Points, in no order, along strands that fork, close into loops and pass close to each other.
In the rows, zero is written as 128.
Two points are linked if the straight distance between their rows is under 186. Some points are linked to none.
(511): [144 176 125  58 117 114 134 103 146 168 104  98 148  80  58 147 138 134
 196 116  91 184 109 124  54 187 129 199 107 124  76 197  82 109 137 153
 112 121  78 154 130  67 139  73 150 112  92 151 107 129 154  98 116  87
 143 110 121  98 128 164  85 105]
(923): [155  65 133 125 127 138 148 156  70  50 109 172 115 122 121 151  93 103
 118 105 144 133  82 170 126  90 183 139  76 154 130  79  83 113 147 136
 124 133 138 116 112 105 129 160 160 154 169 125 107 119 127  98 123 129
 124 115 120 110 117 134 156 180]
(131): [148  95 160 143 146  78 115 125 119  61 136 198 104 129 175 160 115 134
  81  89 161  88 144 144 127  75 167 141 143  89 210 129 130 129 147 142
 112 120 102 103 142 107 139 153  85 151 106  63 160 124 120 128 116 172
 128 138 124 107 183 120 156 143]
(851): [105 110 104 105 106 171 167 131 115 100 125 117  92 138 104 149  84  95
 163 135  90 147 108 107 151 170 161  95 105 153  85 122 142  79 144  52
 173 114 175 186 121 165 108 147 129 117 164 185 138 160  78 108  96  74
 135 114 141  89 145 100 126 141]
(833): [ 76 178 137  91  96 111 162 126 124 149 146 115 146 117 132 151 128 125
 153 134  94 144 103 128  91 177 154 133 111 101 104 182 142  72 176 104
 136 140 124 142 100 144 125 101 164 155 111 172 127  95 133  94 138 115
 132 149 106 126 125  92  95 137]
(450): [139 183 120 145  98  99 107 191 132 134 153 101 121 171  93 117  93 160
 158 115 132 145 133  63 169 152 158 124 134 149 126 130 185  90 176 175
 224 121 140 136  88 166 144 131 149 108 138 158 113 121 156 158  52 125
 136  85 153 177 171 114 120 146]
(620): [ 93 105 170 143 162 160 142  82 119  86 165 134  99 144 175  99 127 110
  89 118 104 167 139 109 143  64  81 124 163 129 101  69 165 161 161  88
 188 114 194 100  88 112 173 149 102 143 189  97  93 101  78 165 109 132
 175 121 189  85  76 116 160 132]
(698): [100 157 124  74 136 178 149  64 173 161 124  95 163 101 101 132 165 127
 136 149  84 155 125 173  79 177  87 130 117 120  85 134 105 136 102 113
  96  98 148 127 157 109 138 101 120 132 103 132 138 132  97 133 153  96
 149 127 140  98  89 146 113  89]
(813): [ 98 154 151 138 147 159 150  67 148 175  86 113 150 104  89 102 124  82
 175 120  69 168 140 116 105 152  88 162  57 123  36 143 134 165  97 134
 103 140 159 112 128 119 127  55 109 124 103 123 128 129  74 164 172 112
 183  96 123 129  57 135 145  79]
(639): [110  92 130  98 138 186 143  64 169 140  98 158 151 116 129 134 143  96
 129 121 110  90 117 216  88 121 122 135  79 135 122 110 129 139 117 107
  66 124 125 120 179 123 104  81  99 164  93 114 173 171  95 124 180 112
 128 140  97 113 110 144 164 138]
(244): [160 102 154 143 135 117 104 139  96 124 102 149 156 125 124 129 105 103
 119  92 149 125  96 170  95 107 165 167  65 154 108 110  75 116 126 205
  86 148  89  88 103  65 136 105 170 163 121  98 102  99 152 122 147 145
 126 112  98 166  98 145 135 147]
(98): [129 152 107 194 136  67  75 193 130 162 148 144 134 132 131  69 142 148
 108 122 169 105 147  41 186  97 104 134 182 102 174 160 160 179 113 207
 141 185  84 125 114 183 111 121 137 111 112 109 121 131 158 125 131 200
 122 149 123 180 179 127 140 132]
(647): [141 160 120 135 123 111 121 169 117 112 186 122 113 162 117 119  97 158
 111 103 130 178 150  66 155 130 158 108 164 142 141 116 162 101 198 148
 222 114 159 118  47 139 176 147 121 119 162 123  77 100 124 167  69 115
 127  89 185 150 136 130 127 127]
(911): [132 168 129 119 113 141 124 108 199 182 119  92 136 144 112 126 144 155
 148 197 117 112 137 126 131 168  67 118 117 120 123 151 156 112 105 115
 137 119 137 137 160 160 102 116 106 105  86 163 163 139 147 144 131 120
 135 137 120 145 142 113 108 107]
(978): [136 176 135  51 133 101 117 102 173 188 112  98 171 101 106 164 160 164
 152 122 110 113 118 162  54 186 109 133 129 116 149 198 123  93 130 144
  68 143  51 122 127  81 128  77 167 112  69 119 114 135 155 102 170  84
  92 115 100 142 147 151  76 138]
(798): [143 167  83  87  72  88 140 168 122 161 150 161 145  81 104 151 153 159
 147 125 131 152 120  97 115 168 147 123 184  96 121 190  94 128 163  91
 112 154  87 158 128 141 118 131 163  96 137 161 136 129 163  63 118 101
 135 137 134 137 172 128  71 133]
(110): [ 96  81  81 144 161 187 142 135  95 133 121 115 127 149 144 121 141 109
 114 151 137  89 124 156 165 110  99  82 136 163 124  85 135 164  89  85
 126 157 140 163 158 194  93 127 123  98 169 126 136 182  77 119 155 133
  87 162 115 131 112 131 177 134]
(38): [115 101 151 107 163 144 120 100 152 151 104 141 132 138 131 154 124 109
 108 122 136  66 138 172 109 124 145 106  88 132 138 119 147 122 115 145
  98 137  96 112 140 117 104  94 109 117  95 112 157 174  83 144 169 126
 115 120 109 134 139 136 159 118]
(1003): [111 113 170 145 162 128 116  95 126  88 164 107 103 155 186 100 118 131
  83 126 121 131 161 106 149  66  85 115 156 118 148  77 177 153 143 125
 192 109 179  92 119 115 174 156  83 130 174  90 109 107 102 170 103 158
 150 126 180 113 111 121 158 108]
(538): [132  98 137 142 147 164 132  89 140  91 122 169 129 124 169 119 157 129
  86 126 145  95 151 195 113  88 109 137 139 122 147  78 128 167  98 108
 103 113 147  89 172 104 133 141  84 169 126  79 151 129 110 139 155 149
 136 140 131  96 110 130 161 129]
(899): [125 177 130 177 124 116 108 126 157 188 110 108 144 123 102  91 120 127
 173 139 112 173 122  73 150 143  88 176  78 124  41 149 127 154 103 186
 122 149 145 120  98 141 124  79 147 122 124 161 122 101 140 164 145 119
 176  97 129 176  97 116 106  88]
(505): [ 84 175 143 114  84 107 161  88 141 138 131 152 104 123 123 139 115 111
 164 137  91 121 115  95 111 160 143 139 115  90 112 195 161 108 173  76
 137 130 145 139 134 165 104 111 112 140 101 179 167 123 128  90 129 130
 157 149 112 107 144  63 107 151]
(781): [156 149 116 106 119 121 126 111 143 160 103 113 143  80  55 137 135 113
 163 105 110 182 120 115  83 149 128 199  79 117  56 166  77 131 115 164
 110 103  95 148 126  64 148  89 138 114 103 134 111 109 138 128 115  96
 164 107 144 111 121 173  97  99]
(407): [160 118  96 123 135 128 109 131 134 146  94 122 157  90  82 128 141 123
 129 110 133 159 115 125 120 140 133 168 111 125  75 125  61 158  93 164
 100 127 105 127 123  73 138 104 166 126 133 124 104 114 148 120 133 109
 138 119 137 127 107 179  91 115]
(177): [145 134  88 176 156  74  81 171 117 132 152 167 119 120 139 126 155 159
  69 103 177 101 180  74 175 107 122 110 214 114 204 161 138 168 112 170
 136 163  68 129 125 147 132 151 115 105 108  78 127 122 130 142 122 167
 111 141 148 149 189 150 147 109]
(617): [ 82  91 152 134 179 156 164  81  99 111 108 175 108 107 134 127 144  76
  83  81  90 163 140 109 122 124 138 120 151 117  96 106 137 153 151 104
 136 141 153 121  77  91 172 106 124 143 157 105 100 115  46 135 170 140
 164 129 171  93 102 134 150  95]
(623): [108  98  84 100 181 136 116 131 150 160 132 114 132 138 132 152 151 138
  85 148 149  66 166 145 132 158 105  43 169 147 172 127 123 151  91 102
 120 146  80 154 152 166  85 144 115  83 115 104 134 170  90 143 176 129
  82 169 122 145 162 152 144  86]
(482): [111 163  69  75  90 124 164 144 139 146 150 147 134  95 104 171 131 129
 130 145 103 162 131  93 128 199 140  83 186 115 122 183  94 119 157  56
 128 155 118 173 120 170 114 144 142 108 147 175 145 141 134  70 132  91
 124 142 138 117 157 114  66 130]
(346): [172 122  89 120 155 125  99 146 170 193  97  98 146 120  96 149 147 161
 143 145 157  70 134 169 102 171 113  98 133 160 165 160 104 114  80 147
  72 150  36 143 166 138  84 115 161  87  92 128 131 179 136 131 183 103
  96 130  99 160 160 161 103 120]
(894): [123 189 152  65  97  84 148 128 119 153 153 115 176 107 177 145 165 148
 121 108 111 166 100 153  60 160 140 130 163 110 155 183 102  92 164 138
  80 148  71 110  99  88 161 110 189 141 123 120  92  89 173  73 151 130
 103 148  92 133 129 116  74 148]
(680): [125 112 184 108 105 151 142  91 153  91 135 124 102 155 118 127  92 108
 165 138 114 127 121 154 121 110 170 135  88 131 129 109 165  85 168  99
 141  60 198 127 141 126 139 146  81 155 121 143 161 138 115 133  82 113
 143  99 155  89 124 112 143 139]
(534): [172 139 108 105  36  89 138 226 101 140 121 157 129  82 100 145 132 128
 171 113 131 127  92  99 135 155 154 130 155 111 109 169  82 110 160 107
 126 147  86 153 124 147 106 145 193 116 142 179 141 142 199  52 100  97
 144 137 111 168 166 109  83 172]
(916): [179 124  82 129 126 112 110 184 156 167 123 104 124 140 110 157 157 169
 150 174 162  74 136 148 127 167 111 104 160 140 181 157 112 115  92 120
 114 129  64 161 188 157  74 149 147  86  90 156 141 170 165 124 126 100
  88 129 100 174 181 150 107 128]
(215): [111 184 127  58  81  99 151 145 132 161 126 100 148  91  90 159 142 124
 183 126  79 188  97 111  72 211 147 139 124 131  90 196 104  67 170 122
 128 128  97 164 104 105 142  99 176 133 104 181 102 113 157  77 122  91
 140 132 127 129 119 125  86 130]
(52): [114 148  84 129 131  71 103 179 116 112 182 138  98 170 141 153 105 153
 102 105 137 142 153  60 164 129 168  97 193 114 219 151 180 122 178 130
 213 142 107 131  80 167 139 143 125  75 147 105 122 124  99 145  88 150
  96 128 141 156 189 110 154 108]
(950): [102 155 155 163 144 133 135  79 129 173  91 139 137 124 115 106 107  90
 184 101  87 157 121  96 112 138 134 194  67 111  44 140 138 155 116 164
 102 160 128 107  94 122 123  44 112 127 103 148 125 127  91 158 173 135
 185  95 119 154  76 120 128  96]
(207): [172 169 125 153  87 140 131 169 156 155 119  63 126 153  92 104 106 163
 180 161 136 132 123 124 161 150 110 139  88 151  94 126 144  91 102 160
 161  95 150 124 146 153 122 133 152 127 119 183 128 130 180 156  77  98
 147  95 122 178 130 113 112 133]
(126): [149 182 160  89  57  87 158 137 111 112 152 118 147 120 134 140 142 161
 141 120 110 177  90 136  87 129 145 169 157  92  96 159  87 107 159 109
 126  92 129 114 146  97 156 152 149 153 135 153 116  95 195  78  72 126
 152 135 131 118 121 102  79 146]
(1059): [132 133 130 146 169 179 135  81 149 169  89 118 139  98  73  95 142 102
 129 122 111 152 152 115 131 140  83 157 107 127  42  99 115 176  78 132
 104 119 172 120 147 104 127  98 109 120 120 107 145 136  87 185 151 122
 184  95 163 127  86 156 143  69]
(190): [116 166 141 107 110 149 142  74 183 165 142  93 142 141 127 114 134 154
 129 181 108 139 134 147 109 171  95 111 131 116 118 156 137 117 103  95
 126 101 163 122 163 145 121 119 105 133 111 160 152 124 145 136 124 115
 141 135 130 110 102 103  96 115]
(713): [107 188 134  60 139  97 145 113 150 183 120  92 183  99 115 134 171 157
 143 131 112 161  91 143  67 181  92 135 151 122 117 195 101 118 130 149
  77 164  66 117  97  92 145  77 186 132 111 132  93 113 170  94 178  95
  97 132 120 130 127 151  60 135]
(599): [157  96 124  91  83 134 150 146 103  84 122 172 102  92 120 166 119 114
 147 127 140 111 111 168 117 106 193 126 112 111 146 132  86 106 149  64
 105 104 136 153 163 131 107 170 118 149 131 144 166 134 143  68 120 111
 106 146 113  81 150 114 112 164]
(496): [143 116 151 159 119 135 105  87 154 112 107 140 127 135 165  96 142 142
 124 152 145  80 143 157 131  82 105 170 104 114 156 104 149 153  83 143
  67 109 144 102 194 123 104 137  87 157 109 112 174 137 148 141 118 178
 136 147  99 114 136 126 146 139]
(555): [ 83 182 163 172 163  99 100  98 150 182 115 113 132 117 149  83 134 144
 119 137 106 167 156  57 144 142  83 129 134 102  90 136 187 168 105 194
 129 154 150  88  71 128 171  80 107 132 115 102 130 100  95 187 164 164
 168 109 151 156 112 108 104  65]
(569): [130 133 148 110 115 100 135 123 105 114 126 173 151  79 145 129 142 106
 108  87 138 101 103 162  69  99 170 138 125  96 125 154  88 116 162 137
  63 166  62 113 133 103 106 110 146 163 118 126 121 115 148  48 163 138
 121 154  93 120 119 118 106 177]
(1050): [141  84 122 135 146 164 145 148  69  84 129 130 137 150 160 144 113 109
  81 125 140 155 112 173 122 111 138 117 106 168 134  73  83 127 135 144
 134 144 126 101  92 100 157 153 158 165 171 101  94 100 136 118 134 130
 110 124 123 120  87 126 145 145]
(934): [152 134 137  87  64 113 144 123 140 129 118 170 105  93  93 162 139 130
 182 120 116 108 112 157 102 148 171 160 117  84 119 171  93 109 154  75
  90  94 114 161 188 119 104 131 110 139  95 172 168 147 164  66 114 104
 147 146 117 105 161 115 107 144]
(248): [ 76 131 125 143 147 136 152 115  77 136 157 140 170 125 180 112 127 104
  78 128 117 161 101 120 134 120 118 112 140 137 102 121 133 140 123 122
 134 193 134 117  54 140 143 109 159 165 173 124  68  86  99 110 186 146
 107 154  97 129  67 101 117 126]
(90): [ 71 123 104 164 164 150 139 127  76 123 157 146 134 141 171  88 130 107
  95 132 119 149 137  65 177 114 117 100 149 117 102 120 141 157 118 128
 167 182 144 125  67 165 140 109 144 123 188 105  89 107  87 133 163 156
 118 149 124 143 101 110 126 118]
(609): [121  98 178 121 102 152 140  92 146  81 113 135  97 152 160 130  92 112
 179 154 119  98 102 145 145  85 164 156  69 132 157  98 191 100 144  92
 127  88 184 144 178 151 109 154  80 153 107 140 166 154 108 127  96 133
 103 116 103  95 138  89 150 158]
(563): [144 146  98  87 141 124 101 131 175 198  92  98 151 109  88 164 133 159
 158 137 125 109 114 157  87 200  91  92 124 146 154 173 109  94 100 145
  80 147  46 141 138 117 102  83 163  98  81 133 120 179 145 111 181  91
  93 122 105 160 159 167  75 118]
(292): [145 123  63 143 169 106  86 161 139 158 138 134 128 131 119 142 156 164
  78 125 166  88 179 123 157 157 122  74 188 147 174 134 117 141  98 149
 125 126  77 150 141 143 120 155 112  73 108  92 137 146 121 160 136 136
  90 145 154 143 183 165 141  82]
(438): [121  70 103 136 141 170 140 140  77  79 148 121 108 155 175 133 137 123
 111 157 155  95 127 171 165  79 110  93 137 168 163  64 117 158  98  66
 151 130 145 135 178 177 117 167 101 107 171 104 123 148  97 121 137 134
  80 160 115  97 119 122 180 142]
(415): [117 141 165 183 176 111  96 129 125 164 119 129 143 124 160  95 128 143
 104 107 129 158 139 101 140 114 123 138 115 124  87 100 144 154 108 218
 113 168 134  89  60  93 176  92 144 157 130  93 101  83 111 172 169 157
 150  96 139 169 109 134 112  94]
(1022): [133  84 158 144 168 161 118  90 136  85 135 150 107 132 180  97 151 126
  72 127 144  97 169 154 132  62  92 111 168 133 160  55 146 185 120 115
 135 108 158 103 150  92 147 155  80 138 143  74 144 130  90 163 156 157
 156 141 168  88 113 143 173 105]
(705): [155 114 141 143 108  94 124 162  74 106 101 175 124 118 116 133 101  96
 135  97 153 126  89 126 130 114 203 152  94 133 108 122 106 104 155 179
 123 147 102 122  95 109 123 121 176 150 140 141 108 112 159  94 117 128
 149 124 115 161 132 124 137 164]
(805): [123  75 158 113 155 100 117 126  95  73 145 169  73 163 160 182  92 121
 114 100 145  96 130 143 132  94 189 115 113 120 212 134 151 105 168 111
 154 126 110 127 101 129 130 142 116 112 143  99 133 129  85 138 104 163
 107 114 126 111 169 103 164 152]
(54): [119 142  60  52 127 130 127 129 145 172 108 117 160  71  69 185 155 138
 125 120 114 173 127 124  92 209 137 101 164 149 118 158  56 104 132 107
 101 137  76 162  95  94 136 130 167 114 123 138 100 120 136  85 152  76
  95 130 139 111 145 175  80 115]
(611): [ 99 122 155  88 152 156 136  90 159 118 142 129 131 131 145 153 134 121
  84 133 111 124 152 173 107 145 132  76 161 120 151 101 146 130 149 110
 140  88 142 109 106  95 156 152 101 122 139  87 129 124  89 147 148 134
 116 130 153  86 115 138 150  73]
(1140): [135 128 133 145 156 151 120 146 145 107 158 110 125 161  96 130 103 124
 115 104 117 186 141  87 141 145 146 114 130 180  91  94 116  94 177 148
 202 102 166 114  54 110 167 152 122 120 155 126  95 102 130 186  82  93
 153  86 197 123 105 164 133 115]
(573): [105 132 124 119 163  71 105 143 104  93 164 141  79 169 151 164  99 148
 102  87 145  98 144  84 158 106 175 100 168 121 227 146 191 108 183 135
 192 131 102 127  83 130 164 133 118  81 130  98 112 116  77 145  94 169
 109 117 140 148 185 105 167 121]
(395): [184  87 111 173 148 121 113 140 111  63 116 180 100 120 119 136 114 115
  85  97 161 122 142 138 146  74 147 156 146 126 127 107  78 149 135 140
 131 109 144 118 137  85 137 162 106 138 139 107 134 111 151 153 106 141
 150 127 170 108 145 156 123 131]
(1056): [107 198 163 167 164 105 101 109 174 181 134 104 126 131 108  81 119 139
 140 140 108 190 156  54 156 148  82 139 112 109  59 151 167 163 116 190
 153 122 173 119  90 136 171  94 112 126 120 119 124  93 111 187 126 143
 191  90 174 135 104 124 105  64]
(908): [180 132  81 136  70 104 121 221 120 155 110 139 121 102  93 107 137 138
 175 131 147 119  97  83 170 145 138 137 153 131  92 147  95 134 119 130
 128 148  95 152 152 175  88 137 186 104 143 189 137 135 210  92 105 105
 142 135 118 185 172 123 103 172]
(519): [124 135 151 179  79  95 120 135 112 108 141  98 135 147 175  68 125 151
 148 179 131 120 127 102 169  83  70 154 122 112 173 129 162 147 102 135
 123 141 150  92 186 189  95 143 121 133 127 143 156 116 209 126  97 186
 112 173  81 131 113  81 132 153]
(25): [136  98 165 149 107 128 120 127 140 115 103 101  85 169 128 132  89 124
 192 160 137  60 119 146 150 118 144 157  61 149 167 109 184 104 108 127
 136  95 153 140 176 156  96 150 107 125 102 155 186 177 121 140  99 143
 112 109  98 138 153 104 165 154]
(545): [167  91  79 130 105 191 136 173  83  93 129  76 144 138 145 126 143 130
 101 178 156 122 110 205 135 122  95  96 121 184 122  70  74 130  74 104
 120 127 116 127 179 144 126 171 153 161 167 132  99 129 159 102 127  84
  87 149 105 117 107 132 135 152]
(613): [ 90  92 171 121 100 154 133  88 133  84 145  96 108 169 196  95 112 136
 156 180 132 105 120 167 161  87 103 128  94 150 175  89 190 130 110  85
 150  86 190 119 185 178 122 159  87 146 122 115 147 159 115 124 104 150
  79 141 100  96 114  64 167 159]
(925): [ 90 144 136  89 101 132 159  71 157 127 126 164 116 109 105 152 128  98
 149 135  99 112 123 130  93 139 149 142 113  85 106 184 140 118 164  76
 106 110 150 155 163 137 101 112  83 139 102 167 183 134 119 103 125 107
 160 150 115  77 151  95 113 135]
(108): [179 132 154 173 100  75 103 145 136  85 129 145 102 153 153 112 148 167
 117 124 161  95 168 116 156  89 118 169 170  94 224 141 141 133 128 130
 114  97 131 113 199 124 106 185  78 128  83  97 190 128 179 140  77 196
 116 128 114 110 155 133 144 128]
(597): [154  88 155 119  92 123 151 142  86  43 135 177 104 126 148 149  97 112
 125 102 141 120 108 149 133  67 201 159  99 109 150 106 104 102 176  88
 125 114 151 121 139 123 120 166 129 168 150 114 139 120 136  89 117 125
 112 136 107  94 126  97 149 167]
(889): [ 83 137  99 181 149  94 102 157 130 170 139 122 143 137 137 108 125 127
 137 142 149  84 128  69 182 114 105 110 143 112 154 145 173 169 105 162
 146 179  96 142 125 205 102 111 132  84 119 131 117 146 124 127 148 167
 105 160 114 161 150 132 125 119]
(1143): [120  95 135 165 173 162 118 113 133 122 101 126  91 158 124 121 131 117
 130 134 142 101 147 128 169  93  97 133 102 146 132  78 176 171  89 136
 127 120 167 126 152 132 116 117  98 102 134 118 163 179  88 179 122 156
 138 127 137 139 128 138 178 124]
(1079): [ 79 159 101  64 147 118 114 108 151 181 128 100 183  93 102 153 165 137
 115 122  96 184 111 116  76 205 119 106 146 133 112 172  83 119 137 133
  91 143  84 139  66  94 152 101 152 142 105 106  80  94 101 113 182  93
  90 135 117 122 103 160  79  93]
(1031): [152 103 126 118 121 138 125 113  90 104 123 141 166  80 140 125 145 120
  98  90 138 136  83 182  70 101 138 172 108 125 106 119  50 137 111 148
  61 143  87 108 120  67 149 114 156 170 139 103 104  93 157  80 162 149
 105 146  95 120  88 149 115 178]
(935): [164  79 122 143 169 143 118 148 140  95 114 113 111 140  82 132 100 101
  96  90 136 165 150 103 125 119 128 109 143 172  94  67 111 120 166 142
 186  72 176 129  80  71 171 184 120 101 155 110 107 124 133 194  93  78
 170  79 229 105 115 197 147 121]
(113): [ 96 118 123 115 151 153 137 126 141 119 137 106  96 158 107 140  97 109
 147 136 104 142 140 102 158 156 128 101 119 160  99 110 167 100 154  89
 176  99 190 175 100 151 121 134 128  86 163 152 139 156  73 173  86 104
 148 108 168 114 130 127 149 131]
(283): [117 112 162 109 135 173 148  78 150  91 111 138  89 132  91 133 110  87
 166 112 100 154 137 152 104 124 155 157  91 141  83 104 160 113 164 108
 141  69 199 144 144 105 130 124  86 141 126 134 162 158  85 155  91 106
 183  95 169  78 120 149 158 111]
(307): [166 172 131 154 100 124 116 188 130 134 138  80 118 163 102 105  86 159
 170 145 142 133 117 100 162 144 149 128 109 158 111 121 162  71 142 175
 192  95 163 127  94 157 139 131 149 131 129 170 117 126 173 171  58 114
 134  89 143 178 132 116 115 130]
(667): [122  95 140 164 153 145 109 140 121 105 119  87  95 177 134 126 102 121
 159 164 148  84 132 134 184  89 110 131  81 168 159  86 175 130  85 153
 148 105 164 142 163 158 112 139 117 104 132 128 154 166 126 168  92 156
 103 129 118 147 144 135 180 146]
(267): [ 88  95  76 151 186 137 115 141 123 168 126 117 137 138 126 119 153 118
 120 146 150  67 142 123 159 117  96  63 148 141 130 123 141 172  79 138
 126 169 106 160 142 194  79 124 136  76 148 130 128 169  84 140 168 138
  79 169 118 159 159 146 163 112]
(939): [177 135  79 134  84 149 123 192 152 172  91  66 136 123  81 108 122 148
 172 162 141 128 115 106 161 183 102 130 111 147  78 125  99  98  86 150
 129 132 118 161 136 162  94 125 182 114 136 186 130 142 180 123 122  82
 144 109 121 174 155 130  96 148]
(826): [109 114  81  83  97 140 163 149 103 111 142 123 114 121 104 178 101 105
 144 140  93 148 128 108 142 176 169  68 144 136 107 150 112  90 159  54
 164 139 157 189 107 171 103 154 134 105 160 183 133 138 106  97 113  88
 120 131 128 107 142 104 115 140]
(858): [ 90 122 117 117 140 155 165  83  93 135 130 159 186  95 159 110 145  88
  89 102  92 160  98 140 101 125 129 122 129 114  91 137 106 146 131 116
 110 182 126 129  68 109 144  95 145 180 150 116  72  90  97  99 185 137
 120 157  99 105  58 134 119 138]
(205): [141 171 105 141 102  89 113 198 124 123 180  91 113 182 112 129 109 165
 131 137 145 105 162  67 173 130 140 111 165 136 198 145 181 119 146 147
 208 108 125 129 127 169 132 152 124  88 116 122 121 131 146 152  67 153
  99 120 130 164 168 112 147 128]
(1130): [120 148 136 127  72 114 166 126 117  85 162 123 112 142 154 123  96 144
 130 157 125 148 132  94 157 106 136 106 143 108 157 132 146 124 153  61
 158 117 186 129 143 183 115 157 109 143 161 146 138 139 140 102  81 120
 117 154 115  94 119  58 131 142]
(462): [ 92 130 173 199 172  91  84 132  98 137 130 141 130 151 187 101 109 130
 111 116 148 110 137  75 157  74 127 135 122 120 142 124 186 145 115 208
 135 184 111  99  78 126 159 102 141 130 131  93 108  92 109 156 135 205
 145 126 125 168 132 109 139 123]
(732): [155 188 169  80  65  94 153 165 116 130 164 111 166 114 168 146 151 168
 123 125 117 179  95 156  86 153 146 146 156 102 150 158  93  93 165 126
 115 110 117  94 121  95 170 161 174 157 134 150  94  96 191  81  95 123
 113 138 114 135 102 100  85 143]
(1037): [116 127 130 173 155 164 117 117 138 152 103 129 126 136 104 104 127 117
 131 143 126 120 151 124 161 122  85 132 109 134  85  97 161 158 100 135
 120 134 166 123 132 141 123 103 114 113 129 132 156 150  98 169 142 134
 154 120 142 140 107 132 151  96]
(1004): [113  92 135 140 190 116  92 123 127 134 110 166 122 134 135 151 131 112
  86  97 160  80 156 163 117 114 149  91 123 139 178 116 140 127 115 166
 105 140  89 115 126 107 115 122 117 109 109  95 155 149  82 158 152 151
 111 129 128 142 160 148 175 112]
(548): [137 109 102 116 106 196 144 129  99 100 136 112 153 129 129 129 132 128
 107 157 133 153 103 190 119 112 112 115 120 169 111  72  80 124 103  85
 135 121 153 117 128 125 161 166 136 161 170 130 101 116 145 106 132  97
 116 124 123  97  75 142 141 146]
(399): [172 121 164 155 125  76 115 123 150  65 148 172  98 128 190 128 141 154
  82 101 163 108 177 131 120  71 138 170 182  77 216 134 114 147 129 121
 118 100 135  99 177  88 140 179  66 165 101  74 162 104 157 136 103 172
 137 140 131  95 148 132 143 136]
(341): [103 112 121 146 136  88 128 112 117 142 130 203 133  74 132 107 128 111
 107  72 146  67 112 122  98  90 168 133 143  67 119 165 115 142 146 121
  75 193  59 132 146 121  79 106 130 144 115 127 128 138 129  73 175 163
 131 164  84 136 137 137 104 172]
(1021): [165  68 126 183 174 136 116 131  99  90  97 161 104 136  91 113 109  93
 102  90 147 157 132  99 149  87 142 169 114 140  76  69  92 149 134 154
 159 112 175 118  98  72 148 147 129 113 158 118 107 122 124 177 113 112
 172  93 195 128 122 169 149 132]
(559): [125 114 120  94 108 186 149  58 167 129 110 136 134 100 115 130 155 106
 151 134 101 126 113 211  72 135 104 163  88 119  90 120 108 142 105 104
  75  82 153 130 193  91 117 100  92 156  92 126 158 145 115 116 156  97
 145 130 116  94 101 154 135 116]
(257): [105 104 128 159 163 115 134 148  92  98 170 127 110 153 168 116 105 129
  88 140 146 136 158  93 175  77 117  94 176 133 150  92 140 155 125 127
 176 142 143 125 108 157 136 144 121 114 179  91 101 107 122 143 110 148
 117 148 135 133 126 112 141 120]
(1011): [187 188 152 126 114  98  95 152 160 155 132 109 142 159 118 141 132 181
 130 125 155 130 139 154 102 152 135 161 134 132 165 149 147  94 125 188
 108  97  94  92 114  69 157 128 137 131  75 115 126  95 177 149 102 135
 117  88 126 173 133 148 117 100]
(637): [115 127 172 154  92 132 139 109 130 108 155  66 131 185 194  75 127 148
 148 193 134 103 136 156 161 105  73 134 103 146 176  96 183 129  90 125
 141 100 172  97 191 176 110 164 106 136 114 132 137 127 162 135  91 157
  81 142  81 125 106  72 161 144]
(29): [177 143 161 158 135  94  98 113 165 127 108 127 122 150 157 115 161 164
 125 141 158  78 155 157 127  96  98 179 141 102 191 133 134 141  92 148
  55 113 106 106 189 111 109 148  81 125  71 107 173 128 171 151 116 190
 125 125  89 126 143 144 126 133]
(1025): [ 66  98 143 126 175 147 154  60  82 122 135 175 149  99 136 119 159  75
  95  64  77 154 122 111  88 124 165 116 126 106  96 138 132 158 146 126
 110 165 133 126  72  89 157  75 129 173 137 110  97 112  44 120 198 147
 149 139 129 108  78 139 139 113]
(336): [152  87  91 128 131 200 123 120 110 129  83 110 153  94  89 136 137 104
 127 121 133 156  96 172 110 141 109 141  92 168  93  81  47 133  78 114
 108 115 135 143 130  93 136 118 148 155 136 125 104 140 135 113 147  97
 132 118 116 123  83 174 140 135]
(921): [120  72 154 128 174 159 153  91 109  80 136 167  97 121 137 125 125  87
  86 102 112 164 142 115 126 100 127 105 150 129 112  67 127 149 167  87
 174  98 188 119  83  91 163 147 103 131 182 112 104 110  72 161 133 111
 180 107 217  82  87 153 159 119]
(986): [180 141  83 116 102 140 116 204 142 151 143  63 134 158 116 143 148 176
 134 179 145 114 150 158 145 174  99  81 160 169 161 125 108 112  92 122
 134 107  97 148 185 151 120 178 137  99 118 151 122 144 173 140 115  93
  74 124 121 164 159 140 116 119]
(626): [170 126 114 135  87 166 143 179 123 127 132  46 137 164 155 113 141 158
 149 202 145 120 119 199 140 140  84 103 113 168 139 103 104 104  76 116
 128 115 128 129 182 162 111 152 147 144 135 156 107 118 181 125 123  99
  79 140 100 152 117 102 125 142]
(435): [ 77 125 125 160 114  98 148 109 101 132 109 198 113  97 134  99 114  82
 146  94 128  74  95  68 136  86 156 135 129  62 123 173 157 156 154 101
 109 194 114 153 114 178  74 104 116 128 132 159 154 143 115  78 163 146
 150 165  94 122 134 100 109 168]

How many points has the smallest loop of links through each point below? Write 0 if it is on no loop.
(98) -> 6
(511) -> 14
(1025) -> 9
(978) -> 0

A tip is a point with one link. Name the tips that can be reached along the links from each point below, in the order of the rows.
(680) -> (519), (283), (462)
(705) -> (126), (54), (435)
(108) -> (395), (113)
(98) -> (438)
(559) -> (911), (1004)
